Each row is a point on a landscape with many valleys, with its height.
From any point a ball takes the steepest step (drop divided by distance) to one of its 2 nearest points. It stops when none of these is lower. Distance is the straight distance between rows; heights are no part of it.
<132> (h 513): [106 119  74 116 143 131 189 140 120 188  79 133 139 157 151  70 182 108
 124 139 151  99 178 118 129]
<301> (h 179): [124 135 115 158 120 111 184 115 123 174 165 123 117  72 109  88 146 122
 129 202 136 132 140 187 161]
<389> (h 203): [162 146 147 128 114 124 113  99 128 124 177 116 130 103 103 153 128 147
 118 141 116 149 104 145 136]
<1066> (h 470): [ 93 134 147 132 111 144 112  98 132 121 123 130 105 104 110 182 147 114
 141 189 146 102  87 139 141]
<66> (h 506): [107 171 121 152 117 139 145  68 118 140 162 127 112 104 124 136 136 110
 138 184 139 138 100 173 145]
<90> (h 563): [144 112 194 186 119 113  90 136 117 124 120 116  90 134  70 191  98 170
 141 132 151 129 102 115 115]
<391> (h 752): [144  79 164 138 102 103  90 201 144 117 137 150 128 104 120 160 118 143
 124 147 118 117 115 116 132]
<1114> (h 484): [ 79 152 110 107 178 126 169 118 103 110  71  99 166 161 167  75 208 105
 127 118  89  79 168 113 107]
<566> (h 630): [ 78  86 103  73 113 144 154 132 101 167  16 136 138 155 133  93 205  91
 103 104 140  71 151 116 122]
<78> (h 396): [177 145 134 117 114 152 108 107 154 120 170 130 111 139 119 145  68 145
 110  80 134 147 142 122 104]
<744> (h 651): [126  92 141  89 104 140 151 130 118 152  58 140 139 149 113 106 213  87
 104 113 124  74 170 110 116]
<736> (h 765): [160  95 173 139 123  83  96 204 127 119 158 131 157 130 135 155 128 163
 139 117 107 133 116  96 127]
<361> (h 176): [177 156 120  90 121 143 107 153 169 123 188 119 153 145 159 112  27 179
 105  69 158 170 135 118 113]
<1143> (h 510): [ 85 144 115 136 132 148 144  83 116 134 135 137 115 103 125 144 165 100
 150 204 144 112  95 161 145]
<534> (h 666): [124  80 142 106 112 128 133 156 117 133  55 110 132 144 120  95 218  86
 114 101  99  90 165 117 121]
<21> (h 275): [136 163 146 143 143 100 171 117 112 114 218 111 178 112 145 127 132 178
 152 124 107 137 118 103 132]
<960> (h 178): [196 122 154 102  94 131  91 120 150 121 178 124 129 131 106 167  50 179
 106  73 168 141 124 120 103]
<1101> (h 149): [ 92 110  84 128 149 154 113 141 126 111  76 130  98 139 138  95 127  81
 157 137 115 157 120 136 136]
<223> (h 412): [102 200  93 124 107  85 164  54 118 148 181 135 139 131 134  94 143 129
 150 129 142 142 151 162 126]
<907> (h 458): [172 139 155 124 118 129  93  99 132 116 154 109 110 152  81 144 114 150
 116  86 135 156 132 128  90]
<1025> (h 63): [123 137 177 168 148 126 154 103 130 136 140 125 109 127  79 167 158 126
 136 145 147 101 132 105 120]
<690> (h 644): [152 141 116  85 122 114 147 137 154 123 161 144 183 100 174  97 160 106
  94 127  87 113 158 130 137]
<1167> (h 606): [157 101 131 124 133 123 134 152 140 122 108 123 138 108 128  80 158  99
 106 117  63 130 169 142 127]
<871> (h 545): [106 153  71  73 104  96 115 110 105 131  41 150 152 171 162  65 145 113
  99  72 106 113 180 130 112]
<860> (h 331): [ 85 104 117 122 135 156 175 141 110 194  55 126 117 153  86 121 206  86
 130 157 179  79 156 133 131]
<943> (h 456): [126  99 110 137 126 154 151 131 130 153  76 154 109 124 116 109 146  83
 112 131 116 123 151 131 143]
<598> (h 190): [106 109  90 140 167 146 114 164 142  99 107 136 106 145 154 100  98  95
 160 127 111 171 121 124 126]
<549> (h 428): [142 139 139 181 126 128 110 113 117 129 163 133  89 131  95 152  66 160
 145 139 152 181 101 138 129]
<102> (h 225): [211 142 150 144 122 149 117 155 149 116 174 111 152  87 130 181  16 214
  83 103 150 143  83 151 150]
<608> (h 156): [ 73 116 106 134 162 161 141 144  99 126  56 104 111 147 132  94 200  87
 174 159 128 124 132 137 132]
<402> (h 134): [140 137 160 128 103 101  88 112 111 120 156 102 128 104 106 154 165 137
 133 184 124 157  97 167 142]
<427> (h 518): [123 114 128 169 123 136 143 122 146 162 120 154  87  93  96 141 130 106
 118 174 148 107 140 144 148]
<89> (h 476): [113 138  89 104 144 127 192 116 110 180  77 124 164 151 162  46 182 114
 111 124 113  87 200 139 121]
<337> (h 343): [111 189  82  99 110 103 145  83 134 131 158 135 156 116 163  85 128 113
 119 115 127 143 149 153 124]
<79> (h 710): [ 77  79  99 116 130 125  90 183 145 114  96 162 113 128 150 145 123  96
 163 156 153 120 101 114 131]
<951> (h 690): [ 75 110 103 119 133 110 111 157 133 139 126 144 136 133 151 135 146 118
 176 169 158 126 108 109 130]
<835> (h 236): [147 124 166 164 137 125 137 126 138 126 170 134 132 137 110 168  93 153
 144 120 130 124 124  88 104]
<1043> (h 468): [ 96 172 121 127 107 106 145  76 116 145 185 127 126 121 115 122 145 129
 159 166 157 159 117 156 141]
<449> (h 173): [100 126 160 189 149 127 153 117 129 161 112 124  92 137  62 143 169 115
 156 136 161 134 150 109 122]
<116> (h 212): [118 118 134 157 133 108 135 163 139 131 181 161 135  87 156 174  68 151
 142 177 147 124  72 124 158]
<933> (h 419): [109  95 108 153 138 171 183 109 121 172  46 150 106 141 107  93 142  91
 106 116 125 102 166 123 139]
<272> (h 548): [107 119 130 193 143 120 157 142 136 168 133 152  78  81  87 139 118 150
 127 203 154 111 134 132 163]
<968> (h 555): [147 127 135 118 108  95 117 112 129 135 120 137 124 156 108  98 181 109
 119  91 114 133 182 115 104]
<419> (h 273): [170 137 163 177 137 111 168 134 120 135 208 124 160 102 122 164  79 194
 135 141 122 118 101 106 153]
<991> (h 168): [138 123 121 148 134 112 152 158 157 138 177 151 132  65 143 148  86 146
 127 175 128 144  98 129 160]
<405> (h 386): [148 152 130 177 155 138 105 139 125 120 167 122  90 115 109 145  33 157
 142 141 135 193  95 151 141]
<1177> (h 235): [127 153 106 136 119 111 164 114 139 146 186 138 139  81 134 101 124 119
 124 166 115 154 134 169 159]
<424> (h 560): [ 95 103  62  63 130 144 104 134 123 110  63 143 151 131 182  87 157  83
 124 130  98 111 131 133 135]
<815> (h 310): [ 71 125 117 125 157 152 178  93  77 168   4 114 120 193 105  86 192  97
 124  99 138 115 163 124 127]
<152> (h 628): [146 134 103 106 131 121 144 149 152 132 141 137 160  96 166  77 144  97
  95 131  82 140 169 150 155]
<537> (h 299): [184 115 161 163 143 136 137 141 145 110 175 117 135 131 112 160  70 180
 133  92 117 132 132  94 104]
<1178> (h 409): [130 139 106  95 127 162 133  67 121 106  78 120 122 153 139 130 145  85
  92 109  92 117 134 135 115]
<708> (h 429): [121 154  96 105 148 126 168  95 113 137  91 114 163 157 158  71 190 105
 116 120  95 101 176 133 120]
<299> (h 433): [123 138 154 134 109 143  83  93 122 104 137 120 101 108 114 198 119 130
 136 168 142 123  73 145 137]
<548> (h 254): [186 157 178 157 117 117 116  94 111 121 184 104 123  95 103 157  99 171
 112 156 121 151  88 154 148]
<1029> (h 587): [151 108 189 162  86  94  71 143 106 142 139 135  98 125  77 190 109 163
 128 138 160 143 101 132 131]
<331> (h 337): [101 150 107  90 147 142 135  86 111  89  84 113 148 160 148 125 175  96
 117  95  97  95 134 113 110]
<1118> (h 220): [ 73 104 112 123 161 152 141 151 120 135  85 115 125 130 136 119 196  97
 156 182 139  93 122 127 137]
<702> (h 94): [189 131 146  97 116 136  97 154 158 118 186 120 144 141 148 153  18 186
 117  78 181 151 113 124 103]
<45> (h 323): [180 140 155 147 123 122 175 136 145 137 225 137 157 106 135 166  46 185
 109 101 132 125 106 106 128]
<876> (h 477): [165 151 163 175 128 124 120  78 124 143 169 119  92 130  76 158  73 177
 128 110 156 161 116 123 124]
<793> (h 263): [130 124 112 137 153 139  92 163 135 102 127 123 109 145 145 106  71 133
 151 116 118 197 114 137 122]
<902> (h 525): [170 144 205 174 128 139 111  93 112 120 147 110  94 137  59 178 116 169
 124 122 141 142 102 134 118]
<485> (h 328): [140 142 104 129 131 132 126 118 159 139 167 143 120 150 138 127  65 140
 128  78 147 154 150  99 109]
<284> (h 267): [217 125 167 136 118 136 105 157 135 115 166  90 152 103 114 162  52 211
  93 102 134 150  98 149 139]
<296> (h 262): [113 107 136 154 129 122 120 152 143 112 161 161 128 126 155 186  58 147
 153 161 157 115  72 118 128]
<795> (h 667): [ 96 139  99  98 103  93 102 147 136 134 151 151 144 121 154 112 137 122
 154 157 148 146 118 132 132]
<673> (h 517): [154 149 152 123  95  97  96 101 129 127 131 113 116 155  91 114 156 128
 124  87 113 157 168 128 100]
<739> (h 170): [184 140 139 131 116 147 112 151 165 127 179 133 122  78 131 164  26 160
  79 125 144 142  94 144 157]
<966> (h 243): [ 63 136 100 118 174 153 170 108  89 151  27 109 125 172 128  88 200 101
 152 127 140 114 139 133 131]
<456> (h 583): [ 76  87  81  76 119 165 121 149 113 112  59 155 141 129 175 120 168  83
 127 124 108  86 119 110 140]
<439> (h 382): [125 125 153 100 105 147  77 100 129  80 140 111 113 134 125 191 129 124
 120 131 135 118  87 122 112]
<942> (h 325): [159 142 149  78 107 152  74  96 145  82 163 117 142 120 139 192 123 144
  97 113 121 116  83 142 126]
<1016> (h 109): [151 139 128 154 125 125 134 159 152 153 171 162 111  66 135 145  32 134
 100 146 144 146 104 145 157]
<219> (h 172): [ 80 114 147 109 156 130  98 148 114  67  88  91 121 184 137 137 172 101
 162  74 116 112 123  94  84]
<928> (h 486): [111 135  73 100 148 136 156 125 109 114  68 121 156 148 178  53 152  94
 113 105  65 128 165 129 125]
<777> (h 221): [141 132 156 179 137  96 166 140 118 138 204 114 157 105 116 141 138 181
 157 144 117 124 117 102 136]
<755> (h 530): [ 94 135  69  91 142 119 126 135 127 124  94 135 149 125 172  70 153  80
 121 126 111 130 151 147 137]
<978> (h 55): [ 99 115 126 116 141 131 101 132 124  86 108 123 119 160 142 128 142 110
 159 102 121 134 116 104 105]
<194> (h 261): [162 139 151  99 103 135 102  87 141 105 159 117 140 105 130 153 146 128
  93 137 103 123 123 152 127]
<1153> (h 505): [117 129  89  85  97 123 132  85 107 150  37 154 143 161 143  80 159  98
  83  92 113 107 162 126 119]
<1000> (h 726): [ 99  78 136 141 116 130 101 173 140 112  91 149  94 126 118 163 128  95
 154 160 141  98 101 107 128]
<97> (h 617): [110 144  84  52 101  83  83 136 138 118 119 145 147 140 175  89 157 118
 121 101 124 128 164 126 117]
<1068> (h 680): [120  60 135 115 116 137 126 166 123 107  68 115 121 130 131  98 183  95
 118  85  88 109 153  92 122]
<571> (h 335): [156 164 143 120 147 101 127 126 113  99 204  92 172 127 143 103 128 184
 133 112 104 158 116 142 126]
<1051> (h 329): [101 103 150 167 146 138 112 135 139 113 131 147  93 156 130 188  76 132
 171 139 157 121  82 103 119]
<285> (h 459): [141 134 106  89 108 156 140  79 127 133  58 160 127 140 136 119 149  84
  72  92  93 108 140 118 137]
<953> (h 297): [216 140 175 159 100 122 107 120 109 118 191  93 140 102  98 169  80 200
 107 118 116 146 101 148 138]
<680> (h 255): [ 98 115 150 158 172 150 111 129 126  88 130 116 100 182 128 165  84 132
 185 106 154 136  98  93  98]
<583> (h 586): [159 107 127 116 104 110 136 133 148 152 111 138 140 128 119  79 171 107
  97  96  91 122 175 134 120]
<1046> (h 572): [119 129 162 204 147 123 140 141 132 140 123 138  70  83  85 165  98 153
 128 197 142 106 109 117 159]
<446> (h 315): [195 143 151 116 126 127 106 158 134 100 199  94 171 117 140 144  77 204
 115  90 121 170 106 143 136]
<364> (h 247): [146 158 101 113 136 134 135 145 158 117 194 135 146 140 161 113  34 159
 121  70 155 166 138 113 109]
<559> (h 324): [146 155 112 147 160 133 109 160 127 114 167 114 121 136 137 108  47 152
 154 107 125 200 111 146 126]
<2> (h 695): [125  71 147 132 138 127 129 168 137 110  85 126 119 150 126 118 146  98
 139  74  89 107 162  85 106]
<1062> (h 281): [132 181  90 117 108 114 167  94 148 151 177 140 142  95 157  88 110  97
 114 139 119 164 148 169 160]
<467> (h 580): [ 98 165  61  72 119  81 101 124 116 123  77 151 156 147 163  62 172 124
 115  79 111 111 188 134 113]
<538> (h 259): [ 94 131 135 100 146 141 120 114 118  67  83  88 133 169 147 122 184 105
 131  69  92  92 140  95  92]
<1119> (h 169): [ 98 115 134 124 156 142  87 149 133  81 122 115 108 175 143 148  93 128
 175 102 132 143  97 102  90]
<983> (h 362): [184 155 138 112 138 133 104 135 133  96 180  91 157 128 131 114  88 167
 112  97 107 180 117 156 123]
<369> (h 645): [107 144 100  88  88  77  91 156 150 137 146 158 154 132 161 111 155 118
 146 120 146 131 142 105 115]
<868> (h 157): [130 131 172 168 136 101 158 114 127 139 181 125 134 122 101 165 142 147
 147 139 137 124 123 111 124]
<1145> (h 70): [116 120 162 152 121 122 105 127 114 132 131 104 107  89  92 138 178 134
 137 211 134 134 108 178 158]
<31> (h 607): [ 75 106 103  84 129 162 143 114 103 139  35 137 136 144 153 114 182  80
 123 138 132  78 122 118 136]
<114> (h 350): [186 130 158 136 141 142 146 143 148 115 206 122 162 127 142 166  60 187
 116  76 130 121 130  84 102]
<883> (h 56): [ 86 128 102 131 159 163 119 117 101  97  61 108 107 140 134  99 157  81
 156 150  99 138 116 151 133]
<334> (h 485): [135 102 116 141 120 134 147 129 148 149 119 164 113 112 120 126 131  99
 123 142 128 117 148 115 135]
<155> (h 741): [127  76 156 134 106 119  90 174 150 124 123 159 114 105 116 180 127 129
 129 170 145  88 106 104 137]
<342> (h 374): [ 97  91 101 144 139 161 187 135  96 205  24 141 102 158 100  93 176  89
 116 142 166  94 177 120 130]
<190> (h 125): [117 138 133 159 126 113 131 133 115 161 153 115 107  77  96 114 150 128
 138 214 140 143 119 181 164]
<359> (h 283): [ 85 116 108 118 127 138 170 133 120 169  92 133 125 142 120 124 199  92
 148 176 175  92 148 137 128]

Call two points neighbours if one is among the 2 nearest of the other. Go from one point of each pair to the other, from neighbour to neighbour, staying as low as possible. Name the highest point that can't be avoided.
<883> / <1016> -> <132>
<389> / <978> -> <1051>
<708> / <389> -> <1114>
<1016> / <1145> -> <953>
<1025> / <978> -> <983>

Where does a ball stop that starts at each point below?
<155> -> <978>
<334> -> <883>
<968> -> <702>
<1066> -> <389>
<744> -> <708>
<97> -> <978>
<1029> -> <883>
<90> -> <883>
<983> -> <1016>
<66> -> <1145>
